Points, in no order, along strands that fork and pass close to each other.
(in the rows, 128 means zero)
Two points are linked if the straight distance between their rows is under 184.
j_487: [123 201 131 143  79 157  96 125 146  86 116 139 166 112 101 149 101 112
 143  77 146 124 103 108 117 103 105 153 124 127 112 121 144 138 145 153
 133 136 150 144 170 136 148 146 120  88 166  85  93 171 153 123 134 112
 126 150]
j_815: [149 180 103 167  84 147 101 135  86 126 131 104  93  58 111  95  90  71
  95 149 178 104 131 117 179 163 168 114 106 120 114 167 167 154 120 153
 135  61 173 146 157 139 139 189 123 144 154  94 145 138 137 113 169 103
 130  81]
j_694: [138 182 141 123 157 116 114 145 117 231 173 123 111  96 123 163 140 177
 164 148  96 166 131 164 148  67 113 102 121 138  86 127 127  76 153 188
 136  88  80 157 103 133 181  75 141 142 119 156 112 104 161 175  74 145
 137 140]
j_81: [132  99 113  99 123 121 113 110 105 142  91 134 144 124 164 140 128 138
 112 126 124 110 117 127 153 146 134 117 143 124 155 138 120 100 132  89
 140 157 126 129 107 146  70 119 113 162 118 129 151 117 109 154 156 124
 132  86]
j_383: [143 102  92 101 151 176 114 156 141 129  95 163 111 167 121 134  63  79
  92 105 194  89 152 156 171 159 112 113 150  96  87 161 164 185 103  89
  89 166 106  86 185  81 138 207 144  91  71 137  87 143  57 130 141 122
 102 139]
j_65: [143 144 134 151 131 109 118 141  97 119 154  79 104 122 145  90 138 123
  80 142 146 119 141 107 107 131 157 125 110 126 124  94  73  88 156 132
 140 118 167  96  95 121  96 121 101 130 162 118 135 125 136 121 129 121
 148  67]
j_687: [114 114 127 172 112 180 142 165  95 111 124  91 144 122 206 102 119  91
 151 184 171  85 126 111 158 164 168 185 106 105 111 140 159 166 192 149
 130 149 190 136 170 118  97 206  85 148 118 101 128 119 136  66 101 143
 145  61]
j_865: [ 92  93  85 112 156 153 109 121 183 118  54 129 167 171 137 142 105 120
 113  71 133 136 159 134  92 118  96 115 147 107 148 145 104 145 115  84
 139 205  76 104 132 132 106 148 125 108  91 158  96 118 145 112 141 165
 131 146]
j_651: [ 79 110 148 110 107 109 121 111  98  69 120 145 109 118 170 175 145  94
 169 168 117 136 145  75 126 144 178 169 127 124 176 155 117 184 145 164
 118 131 147 101 123 113 158 109 104 120 147 129 132 121 144 142 136 111
 149 100]
j_417: [ 75 119 114  98 122 146 112 123 149 150  84 158 172 196 157 189 128  93
 184  95  83 127 114 120 112 135 104 145 144  90 121 143 135 129 132 113
 178 179 151  98 143 146 175 133 118 128 107 102 105 107 171  68 142 116
 130 138]
j_563: [140 158 203 147  65 129  96 104 136 103 179 104 186  89 163  99 120 182
 154  98 108 139 105  36 104  81  95 174 132 163 109 113 121  75 164 154
 120 149 144 134 124 197 106  80 123  72 198  52 132 154 154 108 134  89
 101 141]
j_211: [124  82 139 115 140 131 155 107  90 103 115 140  78 148 142 140 132 129
 117 167 153 140 146 134 134 164 183 116 148 132 161 100 112 184  91  88
 155  96  80 111 102 101  98 149 141 139  89 185 163 112  99 145 159 164
 103 107]
j_123: [121 115 143 174 133 129 137 111 143 102 132  91 137 123 160  82 131 110
 110 118 113 113 108  90  91 144 165 132 111 112 129 112  96 110 136 138
 181 123 152 137 100 150 124 134 127 136 135 121 148 109 173  73 171 135
 144  85]
j_332: [187 161 115 125 128 107 141 159 106 178 169 134 107 102 109 109 141 156
 112 121 115 111 110 159 150 119  95 133 137 123  94 117 153  98 138 141
 111 110 150 138 136 136 141  97 152 157 136  99 112 141  85 154  74 107
 133 158]
j_218: [153 128  75  90 117 141 102 134  73 170  93 177 120 135 130 138 113  82
 118 148 153 105 132 181 210 167 133 117 148 118 116 182 156 160 119  74
 119 127 144 113 191 124 103 175  84 165  98 146 125 113  73 115 142 138
 141 114]
j_522: [134 109 155 166 163  96 163 103 162  83 161  81 121 123 134  93 171 142
 113 123  79 136 123  95  67 126 138 110  75 138 146  87  72  95 138 143
 149 131 109 124  76 137 115 104 135 119 151 144 158  91 160 109 123 142
 135 132]
j_483: [ 89  91 134  75 123 162 134 106 158 137 109 169 116 128 113 163  72 132
 163 139 204 127 130 173 203 131 131 146 134 114 108 149 172 184  70 156
 112 112  90 134 168  84 161 162 140 123 112 166 129 141  95 179 133 143
 104 174]
j_942: [103 142 180 144 129 126 161  95 110  81 146 120  86 106 141 158 131 147
 137 152 124 168 127 100 142 111 201 119  87 148 150 127 121 145  83 183
 158  87  97 137  77 136 147 145 166 153 131 176 171 115 176 171 130 131
  74 147]
j_644: [127 101  94 119 166 129 133 139 161 126  87 147 119 226  46 146 137 123
  87 123 105 149 139 152  55 167 107  87 130 122 146 129  90 165  94  85
 150 135 112  95 124  69 163 144 145 119  96 167 111  90 138  63 175 152
 131 160]
j_143: [155 184 123 169 108 161 147 131 133 153 130 103  82  76  65  98  78 133
  84 140 182 129 122 144 164 122 168  99 105 129 116 143 145 133  80 141
 164  49 112 180 150 124 123 157 179 121 127 153 163 142 137 181 166 160
 121 119]
j_602: [165  83  86  89 169 118 137 165 133 170 131 108 125 152 100  94 170 129
  82 136  91 112 157 185 115 142  88  88 165 150 140 147 112 103 118  61
  69 145 120 119 146  95  92 115 102 160 113 143  95 134  74 110  90 171
 154 141]
j_304: [ 54  79 135  91 136 163 118 108 184 103  45 141 153 171 135 188 106  92
 171  94 136 162 160 109  73 127  97 123 135  96 175 130 134 170 119 120
 146 188  89  77  90 105 165 131 126 103  85 146 107 106 134 130 134 140
 143 138]
j_774: [140 102 109 112 200  60 121 127 116 127 189 115  99 128 109 138 209 101
 153 151  26 125 160 118  85 141 117  95 124 184 168 118 119 102 130 121
  75 105 134 135  55 106 142  73 115 157 116 155 133  97 127 131  82 107
 184 118]
j_756: [ 99 130 118  65 154 107  97 116  86 142 143 174 106 147  92 191 139 129
 159 131 105 172 133 152 132 124 135  93 156 167 150  96 154 154 107 125
 146  92 106 148  88  87 159  93 137 144 115 174 115 124 142 133 118 107
 130 126]
j_663: [ 87 173 170 133 146 110 156 117 121 106 146 133 112 126 130 153 123 161
 135 153 119 151 129  89 137  81 209 119  90 134  91 101 103 157  99 208
 166 112 118 110 101 144 172 150 106 153 159 162 140  89 187 138 120 131
 104 127]
j_929: [159 118 103 136 121 169 146 167  97 141 106 117 146 153 171  96 133  98
 115 175 167  90 133 145 167 180 137 147 102 128 119 121 132 135 155  96
 132 164 171  85 146 124  69 195  65 141  91 132 124 119 112  82 118 160
 143  66]
j_491: [139 144 144 122 146 105 156 104  77 147 159 136  72 108 135 138 137 145
 121 163 106 144 112 128 161 140 193 112 115 149 149 106 120 124 106 160
 180  55 126 127  85 120 140 111 144 153 132 170 178 113 143 150 135 141
 143 117]
j_880: [157 137 123 145 122 109 148 140 121 112 140 117 130 149  85  74 151 137
  55 117 151  88 104 155 135 152 110 128 140 104 105 151 143 131 113  95
 100 123 188 122 161 114 119 156 144 121 166  80 133 140  95 113 152 124
 114 150]
j_504: [173 129  81 182 137 177 130 163 155 179 119  96 133 113 139 119 114  99
 106 129 151  99 141 170 163  98 124 109 104 116  98 150 100  88 157 132
 148 134  71 114 174 139 124 176 107 147  82 144  93 144 130 127 110 186
 147 113]
j_46: [221 131 109 160 126 123 165 141  96 159 163 129 117 152  93  87 155 122
 140 167 130 122 139 182 113 182 122 118 106 148 116  72 126 130 139  98
 174  78 134 106 111  91 131 140 156 130  88 132 128 148  82  80 150 150
 138 125]
j_766: [101 124 159 102 122 137 151 106 171 104 135 155 148 160 161 121  82 185
 169  76 112 100  93 132 153 107 121 149 129 126  59  89 160 117 113 158
 122 176 136 128 114 148 170 137 155 117 113 137 119 126 145 150 110  79
  75 163]
j_768: [107 100 127  99 112 136 135 132 128 106  66 126 132 180 150 130 111 112
 127  95 144 110 127 105 119 153  86 141 155 113 159 148 152 171 132  89
 111 206 169  77 130 132 128 151 142 104 103  99 108 130 109 117 121 106
 121 129]
j_271: [161 107 136 104 137 102 134 115  62 143 144 138  99 131 143 129 150 136
 127 163 128 130 138 140 161 160 175 109 150 141 156 117 121 120 127 104
 139 101 128 120  85 122  82 109 128 150 115 155 171 128  91 151 131 133
 130  88]
j_283: [112 103 126 134 163  96 127 143 128 123 147  75 110  86 172 134 181 129
 148 157 103 140 163 114 115  96 150 120 136 147 169 128  72  76 171 148
  92 126 111 112  85 117  90  76  72 146 127 156 127 113 132 157  99 127
 167  87]
j_709: [ 99 147 142 101  95 168 132  98 167 146 116 178 146 123 128 158  76 132
 184 148 155 131 103 168 212 123 137 151 108 114  84 124 161 152  98 150
 153 125 129 140 173 119 166 165 107 100 154 137 126 126 132 158 135 127
 104 130]
j_611: [ 98 126 156 156  84 154  95 113 158 111 120 115 174  56 224 119  81 123
 193 107 149 135 128  87 166  92 157 174 109 144 113 148 121  90 172 193
 158 132 132 146 154 185 129 151 106  67 131 120 146 170 203 130 175  91
  73  99]
j_545: [117 178 150 125 142 125 131 129 142 171 122 150 128  93 125 123  89 206
 137 104 130 135  89 138 174  69 148 120 125 123  70 112 133 101  98 159
 172 102  96 178 107 154 125 121 163 129 143 154 153 104 150 181 133 112
  78 145]
j_743: [179 102 131 120 137 115 150 137 119 130 152 104 131 150 110  90 173 157
 100 118 120  96 135 138  85 158  87 137 158 126 163  78 113  88 147  60
  96 162 138 130  83 109  68  89 138 120 121 104 144 147  65 137 107 140
 140 131]
j_301: [ 87 112 121 116 157 115 123  88 130  83 131 171 108 136  99 213 114 122
 147 121 122 182 147 121 106  97 143 119 118 144 188 127 144 177  74 186
 146  75  58 157  95 103 192 119 179 134 122 171 131 122 173 173 110 130
 103 204]
j_564: [123 166 166 120 151  99 109 133 125 183 180 121 140 110 134 138 156 205
 157 131  70 167 109 120 123  75 105 121 132 151 103 118 114  75 157 175
 116 129 107 155  89 156 137  59 127 132 155 145 128  97 138 164  75  93
 117 134]
j_910: [108 213 187 108 135  94 135 127 124 150 146 151 130 108 129 143 108 198
 143 128 113 152 110  97 160  61 188 104 100 143  66 121 103 111 120 192
 147 115 130 115 113 177 142 118 124 142 177 125 154  98 165 134 133  99
  92 136]
j_575: [154 115  90 105 140 136 122 139 168 168 154 113 161 131 141 150 176 136
 147 109  62 114 127 164 121  89  67 163 170 145 133 136 138  70 163 125
  72 175  99 152 158 125 146  77 114 146 108 124  80 162 115 143  33 145
 159 169]
j_892: [101 159 135 145  90 142 140 119 176 102  89 123 181 145 119 118 108 131
 137  79 170 135  98 145 136 133 104 136 115 114 109 116 121 138 116 130
 156 161 115 145 171 116 105 168 122  69 164 106 119 148 149 123 137 150
 105 144]
j_51: [160 186 143 118 122  82 147 139  89 147 160 153 130 142  80  95 140 187
 114 115 102 120 102 135 119 125 116 110 138 145  80  71 133 111 112 114
 124 118 168 128  98 137 134 110 146 124 158  95 119 127 101 121 118  99
 112 139]
j_512: [141 111 129 188  96 140 132 127 144  91  96  61 150  98 167  83 139 104
  84  96 167 113 161  83  98 139 103 142 143 136 175 143 105 118 148 108
 103 157 155 101 134 146  61 149 105  85 141  83 138 177 121 134 154 140
 123 120]
j_624: [ 48 127 149 123 109 182 113  95 157 110  88 150 140 115 160 180  84  93
 170 113 175 148 131 128 165 128 160 154 108  90 117 128 149 179 106 167
 166 120 113 126 147 119 158 179 119 103 122 148 130 130 151 122 174 120
 104 107]
j_852: [ 93 151 137  30 128  90 102 150 108 153 120 159 154 152 121 144 161 162
 168 140 108 165 131 157 125 130 109 123 170 168 121  93 154 125 135  94
  81 166 159 116 134 114 112  90  81 123 146 131  94 126 136 121  84 119
 140 105]
j_750: [103 131 176 185  86 141 146 116 167  80  91 101 179  77 199 100 103 118
 172  73 128 148 141  55 117  88 128 153 114 146 140 153 112 131 155 182
 127 142 158 127 132 196 138 135 103  81 157  94 140 171 186 108 159 111
  82 148]
j_776: [146 153  94 168 100 153  97 118 115 121 113 130 104  85  82 114 101 100
  79 140 185 117 132 137 149 146 147  90 131 116 125 159 138 151  89 105
 143  78 111 154 166 136 106 171 149 119 130 114 154 156 109 138 204 146
 139 102]
j_369: [165  92 154 149 150 113 172 134 151 106 175 100 135 126 109 122 174 177
 135 130 119 148 117 133  87 119  96 143 151 136 158  73 111  95 141  86
 102 139  78 156 110 117  71  80 173 106 117 129 171 131  91 182  86 148
 119 154]
j_741: [104  81 117 121 120  89 138 118  69  77 121 134  88 114 147 143 155  82
 110 164 128 114 138  79  92 175 180 122 137 117 199 169 117 176 145 119
 110 126 182  87 116 102 113 113 103 150 170 104 156  97 108 104 139 111
 178  87]
j_613: [ 70 106 114  42 159 105  98 140  97 141  76 160 117 170 116 153 133 119
 147 144 123 152 160 147 108 157 129  98 158 162 150 120 136 170 110  70
 106 173 160  86 105 108 108  88  93 125 132 136 102 120 135 109 138 119
 143  89]
j_209: [105 129 144 155  90 150 156 133 114  96 125 117 139 136 187 113 114 106
 158 161 123 114  97 109 169 125 181 175 100 110  98 149 122 150 167 174
 123 146 189 108 145 151 145 171  88 162 147 109 131  99 176  98 136 121
 129  86]
j_633: [152 151 139 182 113 133 153 140 146 134 155  61 123  97  95  59 143 136
  62 152 204  87 109 139 140 148 103 148 107  86 101 143 129  78 125 116
 102 123 182 141 168 143  87 163 130 121 175  89 145 137  81 121 139 144
 133 136]
j_473: [109  93 105 135 123 172 119 143 145 117  62 118 132 179 142 117  90  80
  92  98 197  88 151 119 137 167  96 122 147  91 119 183 151 195 104  65
 102 192 138  86 160 123 104 211 148 101  70 116 120 122  76 108 163 127
 111 128]
j_112: [ 96 146 165 174  88 119 161  99 139  63 116 111 141  88 146 112 119  98
 136 102 119 158 137  72 116 112 153 148  95 110 139 168 120 171 130 176
 112 113 163 102 134 184 169 143 125 135 177  80 138 172 165 109 151 110
 103 138]
j_817: [138  92 111  86 151 130 141 152 166 149 141 164 175 164 101 154 163 173
 172 120  70 137 130 169 122 118  71 146 154 151 133 116 151 118 123 104
  92 142  82 179 143 102 140  94 142 149 117 132  84 117 122 139  51 144
 120 185]
j_810: [155 124 156 139 114 145 175 152 116 122 122 113 142 145 185  85 114 152
 149 163 143 118 127 148 164 158 156 146 104 127  92  83 111 104 149 111
 146 145 149 103 123 129  80 164 114 123  87 138 149 124 112 129 121 146
 124  71]
j_946: [105 124  96  88 155 138 110 144 180 174  81 130 185 160 144 137 110 133
 143  76 109 126 134 161 136 103  84 118 141 134 103 104 137  95 134  96
 153 202  86 128 131 130 114 135 107 108  82 154  73 146 162  92 108 155
 130 118]
j_398: [155 153  73 133 134 159 118 127 164 174 101 137 143 129 115 133 101 100
 108 106 117  87 122 200 155 113 106 119 115 105 107 164 120 114 114 121
 175 121  95 132 179 136 160 166 129 167 105 126  81 132 144  97 133 154
 147 145]
j_420: [ 78 123 167 158 103 143 170 119 125  86 115 117 121 107 157 101 116  88
 127 149 129 128 103  91 148 138 187 147 101  90 119 166 144 200 113 170
 109 108 180 127 156 164 150 169 145 160 150 129 155 132 166 112 148 119
 112 113]
j_92: [102 137 143 161 131 133 141  96 128  59 120 133  82 114 127 159  98 108
 129 104 133 181 139  95  96 109 160 118  93 122 169 142 151 171  89 193
 168  58 102 129  95 148 184 144 188 132 125 158 138 160 182 160 158 115
  84 183]
j_515: [130 152 125 158 128 120 102 146  37 102 151 112  76  99 140 116 109  62
 103 152 149 112 149  81 128 158 189 129 120 122 111 159 144 187 138 170
 138  80 185 113 130 128 159 155 140 155 137 114 144 131 143  85 151  90
 143  78]
j_856: [152 141 134 173 130 142 153 143 186 148 114 111 135  83  86 123 100 187
 116 108 152 139 111 165 126  67  92 143 124 114 110 137 114 113 129 151
 113 118  63 171 148 123 129 129 171 122 131 136 126 154 120 200 105 159
  97 189]
j_654: [153  77 117 156 116 138 138 150  92  96 125 106  87 161  77  93 129 113
  71 154 196 118 159 123 115 197 158 108 127 113 140 155 105 199 103  78
 117 121 122 110 160  95  84 169 154  94 112 165 171 138  71 125 197 164
 108 102]
j_799: [103 145 155  66  96  82  90 127  74 121 152 170 139 118 166 151 146 156
 156 144  77 133 129 101 153  93 142 143 148 180 140 148 122 100 159 140
  61 164 172 118 122 166 138  66  89 143 181 110 122 131 125 157 117  79
 134 122]
j_618: [ 85  64  99  72 182 116 123 135 179 128  95 165 153 165  88 172 138 127
 145 107  84 159 146 169  88  99  74 120 150 143 144 121 174 168 103 127
  76 153  61 167 122  96 154 102 144 160  88 163  69 123 129 135  66 133
 124 189]
j_274: [153 110 161 159 166  96 182 122 154 122 176 108 130 137  93 128 201 141
 142 158  88 152 108 124  91 144 105 103  99 141 143  86  96 105 134 130
 129 104  91 129  92  96 111 104 132 128 135 167 154  86 118 147  88 155
 144 153]
j_664: [139  79 121 102 140 117 155 115 131 127 103 133 152 193 129 128 161  98
 137 119  94  96 134 133 101 172  98 126 137 119 164 129 114 144 130  78
 116 178 145  75 125 115 114 123 122 141 106 123 106 115 110  91 114 147
 165 132]
j_833: [160 182 170 119 107 102 127 122 123 136 158 139 171 133 104  93 135 189
 114  91 118 120  78  94  82 135 108 131 141 130 101  84 133  97 129  98
 166 138 160 156 102 155  93  93 157  98 179  78 142 120 141  83 143 102
 122 130]
j_598: [129 109 157 127 124 100 114 152  17  89 149 129  79 111 182 118 144  76
 129 181 105 105 153  54  95 167 201 152 126 131 150 140 135 169 167 141
 123 100 207  90  82 124 131 114 119 149 145  93 135 114 121  89 132  87
 169  68]
j_403: [120  80  74 126 171 112 114 114 173  97 119 144  96 210  14 160 158 134
  68 134  89 152 109 130  17 152 103  69 131 139 184 157 104 174  90 111
 114 102 108 152 110  75 166 109 166 128 118 158 144  90 141 100 180 137
 115 217]
j_280: [161 172 158 195 111 137 153 137 142 186 155  85 101  70  90  74 109 157
 105 150 168 125  92 151 148 131 138 105  88  92  91 129 118  82 126 130
 166  61 103 167 122 144 104 122 190 135 146 134 177 124 105 168 153 170
 139 118]
j_382: [234 124 121 145 137 135 148 150  84 161 177 107 104 136 120  81 148 119
 104 160 142 109 156 162 127 169 108 131 157 133 141  74 124  88 154  82
 139 110 149 110 112 116  89 109 139 113  97 109 128 145  37 119 105 148
 154  98]
j_531: [148  88 119 130 151  96 149 125 127 127 147 119 118 138 144 117 188  90
 112 141  72  97 129 124  99 152 134 132 113 127 155 138  91 109 143 115
 109 120 154  82 111 122 152 121  91 177 151 118 121  96 116  91 112 144
 190 126]
j_696: [121 112 128 161  83 114  98 104 123  89  85  94 133  55 157 120 128  85
  86  96 136 117 148  62 103 150 107 123 141 131 194 178 112 130 137 111
 108 108 179  99 107 154  78 123 111 117 171  54 142 164 114 114 188 101
 146 123]
j_30: [162  86  97 126 182  91 116  94 144 165 157 115  88 127 100 134 193 111
  98 159  63  97 135 134  82 155 107  83 136 140 181 124  97  93 133 101
 108  87 138 125  76 117 139  74 108 178 133 137 122  99  92  98 121 130
 187 123]
j_3: [101 143 161 106 116 104 110 107 156 102 112 157 181 155 119 126 131 167
 148  64  82 126  96  71  69  97 111 134 151 124 121  78 134 116 118 113
 163 174 134 153  90 153 132  90 140  91 138  90 118 109 164  95 130  89
 107 161]
j_289: [ 93 112 112 106 131 146 128 105 150 102  96 176 129 127 103 185  90 124
 154 113 172 173 149 157 130  95 107 141 134 111 150 133 142 171  99 171
 137 102  64 140 149  88 173 119 147  98 140 153  98 159 128 167 121 153
 109 185]
j_465: [117 147 188 112  79 108 110 115  98  80 181 160 141 108 194 122 140 172
 158 147  73 105 140  35 120  90 139 169 112 140 137 161 108  91 170 136
  71 183 169  98 117 189 150  79  78 124 182  71 132 129 126 129 132  49
 138 140]
j_665: [134 176 193 168  74 145 140 122 152 132 171 103 159  81 135  83 122 160
 146 122 148 135  87  84 140 111 100 155 105 117  75 121 134  76 159 158
 136 121 146 164 148 164 115 115 128 102 204  67 139 150 125 136 128 112
 125 128]
j_984: [ 80 134 136  18 136  87  76 148  92 143 175 152 139 137 138 151 172 150
 193 168  61 162 152 141 143 103 116 131 144 186 127 145 142 123 156 125
  36 163 158 126 146 134 154  56  66 138 151 149  96 121 140 155  76  95
 141 114]
j_604: [163 101  99 165 109 138  97 135 107 107 129  93  90 148  58  57 145 144
  39 128 173  99 136 135  98 176 110 111 140 116 136 154 113 139 116  61
  92 122 172 131 153 103  99 156 147  90 135 118 162 142  76 122 206 132
 116 132]
j_640: [144 108 107  89 182  61 124 110  97 136 190 148  83 139  97 168 182 118
 157 155  77 168 143 127  96 146 114  85 136 187 179 107 148 137 106 128
 111  60  90 155  84  94 133  69 148 137 103 166 140 100 123 137  99 126
 162 148]
j_484: [134 135 101 123 168 124 149 136 179 182 127 143 136 131  59 160 121 183
 110 131 122 149 108 184 133  76  97 102 111 133 132 144 131 120 109 147
 131  86  41 187 137 115 149 104 170 172 116 162 124 108 135 171  80 158
 113 202]
j_411: [109 162 126 123 107 127  73 105 127 132 142 158 158 133 153 172 145  98
 164  93  71 132  98 100 104  92 118 146 127  94 128 134 122  88 148 164
 171 151 133 125 134 165 193 112 116 135 127  98 108 119 205  74 135  94
 133 126]
j_713: [112 125 140 141  79 167  93 110 119 138 123 127 130  65 186 135  80 134
 175 115 163 137 129 126 184 110 151 166 142 123 108 126 143  84 133 172
 151 117 109 168 142 168 112 129 140 105 108 134 154 147 157 176 161  99
  88 101]
j_233: [164 137 118  75 144  85 109 157  82 152 168 163 126 132 114 136 163 160
 160 134  63 110 119 148 139 113 105 144 182 172 113 113 173  95 151 129
  61 132 156 141 126 136 153  62 134 169 109 109 124 134 102 159  61  74
 123 149]
j_41: [125 159 125 164  96 146 105 102 126 131 148 134 141 103 123 149 124 104
 138 110 118 138 100 112 142  98 120 138 113 121 137 132 124  98 141 165
 166  93 118 156 148 157 168 103 132 134 162  95 112 155 170 115 140 121
 149 130]
j_552: [126 112  75  78 144  99 102 136  78 154  95 160  90 161 111 155 131  84
 106 141 107 125 151 130 102 181 153  90 164 141 162 142 125 176 117  93
 134 111 145 101 102 102 143 113 124 131  98 134 117 104 110  94 163 120
 148  90]
j_448: [158 132 147 151 107 170 137 141 137 124 126  93 137 106 178  79  90 136
 131 134 176 112 129 130 179 150 125 159 131 106  89  97 147  96 145 100
 136 164 151 134 146 163  45 159 141  90  87 112 159 167 115 158 127 127
  94  81]
j_931: [193 123  96 114 155 124 149 179 146 194 140 116 136 131 113 117 149 131
 107 132 119  99 134 192 149 112  81 133 157 126  99 132 124  82 150 109
  78 131 117 114 173 117 137 101 137 163  97 121  97 149  79 147  51 161
 141 154]
j_88: [ 49 131 144  91 112 151 107 112 109  97 100 158 115 113 172 198 107 123
 174 139 147 165 154 113 162 116 188 168 127 135 130 136 125 193 119 191
 112 125 131 109 132 104 180 149  87  98 142 160 130 129 151 155 138 102
 103 111]
j_330: [120 140 133 157 125 157 147 113 147 102  96 138 131 180  81 130 114  77
 122 130 162 151 127 144  88 167 139 115  99  93 117 125 128 195 109 121
 190 115 108 128 156  92 146 180 151 104 126 148 127 124 149  77 168 171
 129 135]
j_85: [152 187 157 157  80 139 133 136 129 177 156  83 147  83 131  79 137 153
  92 130 177 109  83 133 167 137  94 141 111  92  94 131 140  58 156 131
 137 130 179 154 166 151  71 135 101  98 215  63 150 140  81 113 128 121
 154 105]
j_229: [152  99  80  94 126 126  90 136  94 162  98 130 129 120 162 123 144  98
  82 153 150 108 151 171 174 147 116 104 157 126 133 155 107  99 133  57
 104 150 143 125 165 147  53 128  65 173 104 134 128 119  66 133 120 134
 148  97]
j_132: [127  85 105 134 135 166 140 133 152 103 106 137  78 165 112 116  57  94
 101 122 183 121 166 155 154 161 145 114 133  95  99 137 164 194  81 125
 139 131  87 101 138  92 166 196 184 108  61 169 116 143  96 145 167 146
 102 141]
j_603: [126 150 146 148 189  72 115 143 139 110 196  84 110 103 132 134 199 117
 151 132  70 144 170  93  86  85 114 124 105 170 143 107  92  55 163 150
  70 119 118 123  76 120 147  74  91 147 130 148 111 117 138 146  71 104
 170 120]
j_267: [142 125 103 172 135 156 132 143 143 126 131  78 149  96 174 126 137 116
 121 126 142 122 152 145 142  97 139 155 111 129 135 129  87  80 176 164
 133 166  91 100 150 149 113 139  76 118 109 137 101 159 153 152  95 162
 149 107]
j_719: [109 118 155 113 111 133 119 116 127 118 113 153 141 111 154 114  81 170
 147  90 140 115  87 120 159 113 142 144 146 127 105  93 166 100 105 123
 139 140 118 158 103 154 117 118 166 114 120 118 154 145 119 171 144  95
  80 129]
j_501: [130 120 112 172 142 152 157 114 167  88 117 104 128 178  73 127 140 110
  67 134 129 154 128 130  40 148 112 103 107 108 150 122  72 145 114 118
 162 124 101 100 142  98 141 156 127 102 131 154 124 115 148  70 158 188
 146 138]
j_435: [126 139 130  92 154  92 113 124  92 160 181 167 132 130  99 176 167 184
 171 123  60 134 107 100 122  80 111 122 154 171 133 114 169 114 119 135
  86 104 110 191  75 143 151  47 144 154 139 138 138  95 132 167  89  94
 118 158]
j_326: [126 100 114 129 132 148 139 133  95 104 107 142  88 142 129 110  87  90
 103 156 208 135 158 128 152 179 168 127 128 121 114 130 146 204  98 102
 143 125 136 110 132  93 116 184 148 114  80 159 158 128  96 129 164 141
 118  78]
j_316: [112 110 124 118 159  88 119 165  78 139 146 102  94 103 192 110 139 149
 104 164 118 118 152 110 136 118 188 132 129 147 133 121  98  85 165 132
  93 147 181  97  84 138  75 101  69 159 156 128 145 117 132 138 103 107
 165  52]
j_136: [117 141  75 123 115 163 111 135 135 166  80 157 119 109 181 142  83 101
 131 141 172  75 115 164 237 130 133 132 117  96  87 169 156 125 133 104
 121 152 135 113 201 138 111 220  91 160  82 139 119 110 128 136 139 113
 131 109]
j_691: [142 137 134 187 106 163 151 149 168 102 113  57 154  93 200 110 110 124
 119 114 187 125 146 107 138 110 134 165 126 127 131 110  98 105 164 139
 120 182 111 112 151 151  51 156 101  84  92  97 121 176 128 146 132 145
 120 107]
j_532: [171 179 144 204  78 164 151 134 183 167 133  95 134  56 101  88 104 155
 131 121 176 130  84 149 143  77 106 126 104  89  81 142 135  95 140 150
 157  92  93 190 175 160 115 118 173  99 146 110 159 147 127 181 122 155
 129 154]
j_630: [144 105  85  99 153 120  77 118  96 141 125 162 103 168  94 159  97 106
 128 109 129 142 147 154 112 160 107 102 153 139 153 119 151 163 113  93
 169 104  93 143 111  90 170 117 181 130  67 147  98 130 113 120 165 127
 140 131]
j_324: [ 80 129 121 110 134 135  91 114 174 123  77 188 185 208 111 176 113 132
 155  61 102 138  86 109  67 123  73 136 143  94 142 104 157 154  98 108
 171 170 119 147 100 123 172 105 149 122 115  95 110  98 163  77 130 101
 122 180]
j_66: [174 158  99 159 132 139 153 147 129 147 136 135 111 155  55  98 107 100
 122 159 158 128 135 192 126 158 141 100  98 131 109 116 123 157 113 130
 187  79 106 115 170  69 155 169 144 130 110 162 118 135 127 100 131 174
 138 127]
j_588: [111  90  89  88 196 116 131 141 182 154 132 168 126 163  36 162 119 161
 110 128  99 175 144 186  76  79  73  95 131 171 143 149 172 154  78 146
  93  79  58 211 125  83 171 102 171 191 107 170  85 107 149 146  58 148
  95 209]
j_873: [131 154 135 110 129 136 153 137 166 145 121 124 166 162 120 123 123 140
 144 113 131 129  99 163 151 125 118 139 113 127  89 101 115 101 143 130
 146 180 121 114 157 115 120 147  90 111 143 145  91 127 148  96 101 159
 130 120]
j_670: [133 132 149 154  83 121 115  87 135 107 130 115 153  87 144 109 144 119
 111  89 102  90 108  77 107 122  92 149 148 119 166 151 133  97 126 107
 123 137 175 153 116 183 114  88 135 130 187  44 134 144 124 109 158 100
 142 160]

A fork is a point with three links, a tip a point with one. Leave the first point through the second and follow the links. Name the first fork or tip that comes.
j_588; j_484: j_942
j_865; j_946: j_332
j_713; j_611: j_691
j_624; j_88: j_931
j_283; j_316: j_403
j_465; j_799: j_774
j_774; j_640: j_465
j_51; j_833: j_304
j_448; j_810: j_719

Follow the links from the first point to the second, and from the first to the third. Name the last point that the two ways share.
j_504; j_756; j_633: j_326
j_880; j_687; j_369: j_326
j_382; j_552; j_545: j_774
j_719; j_603; j_817: j_942
j_743; j_420; j_651: j_942
j_613; j_382; j_491: j_774
j_487; j_88; j_694: j_332
j_856; j_564; j_873: j_332
j_229; j_563; j_776: j_271

A fork is a point with three links. Follow the links from the first point to the second and name the forks in between, in order.
j_233; j_483: j_332, j_931
j_383; j_743: j_774
j_931; j_865: j_332
j_810; j_132: j_719, j_942, j_271, j_326
j_267; j_218: j_691, j_719, j_942, j_271
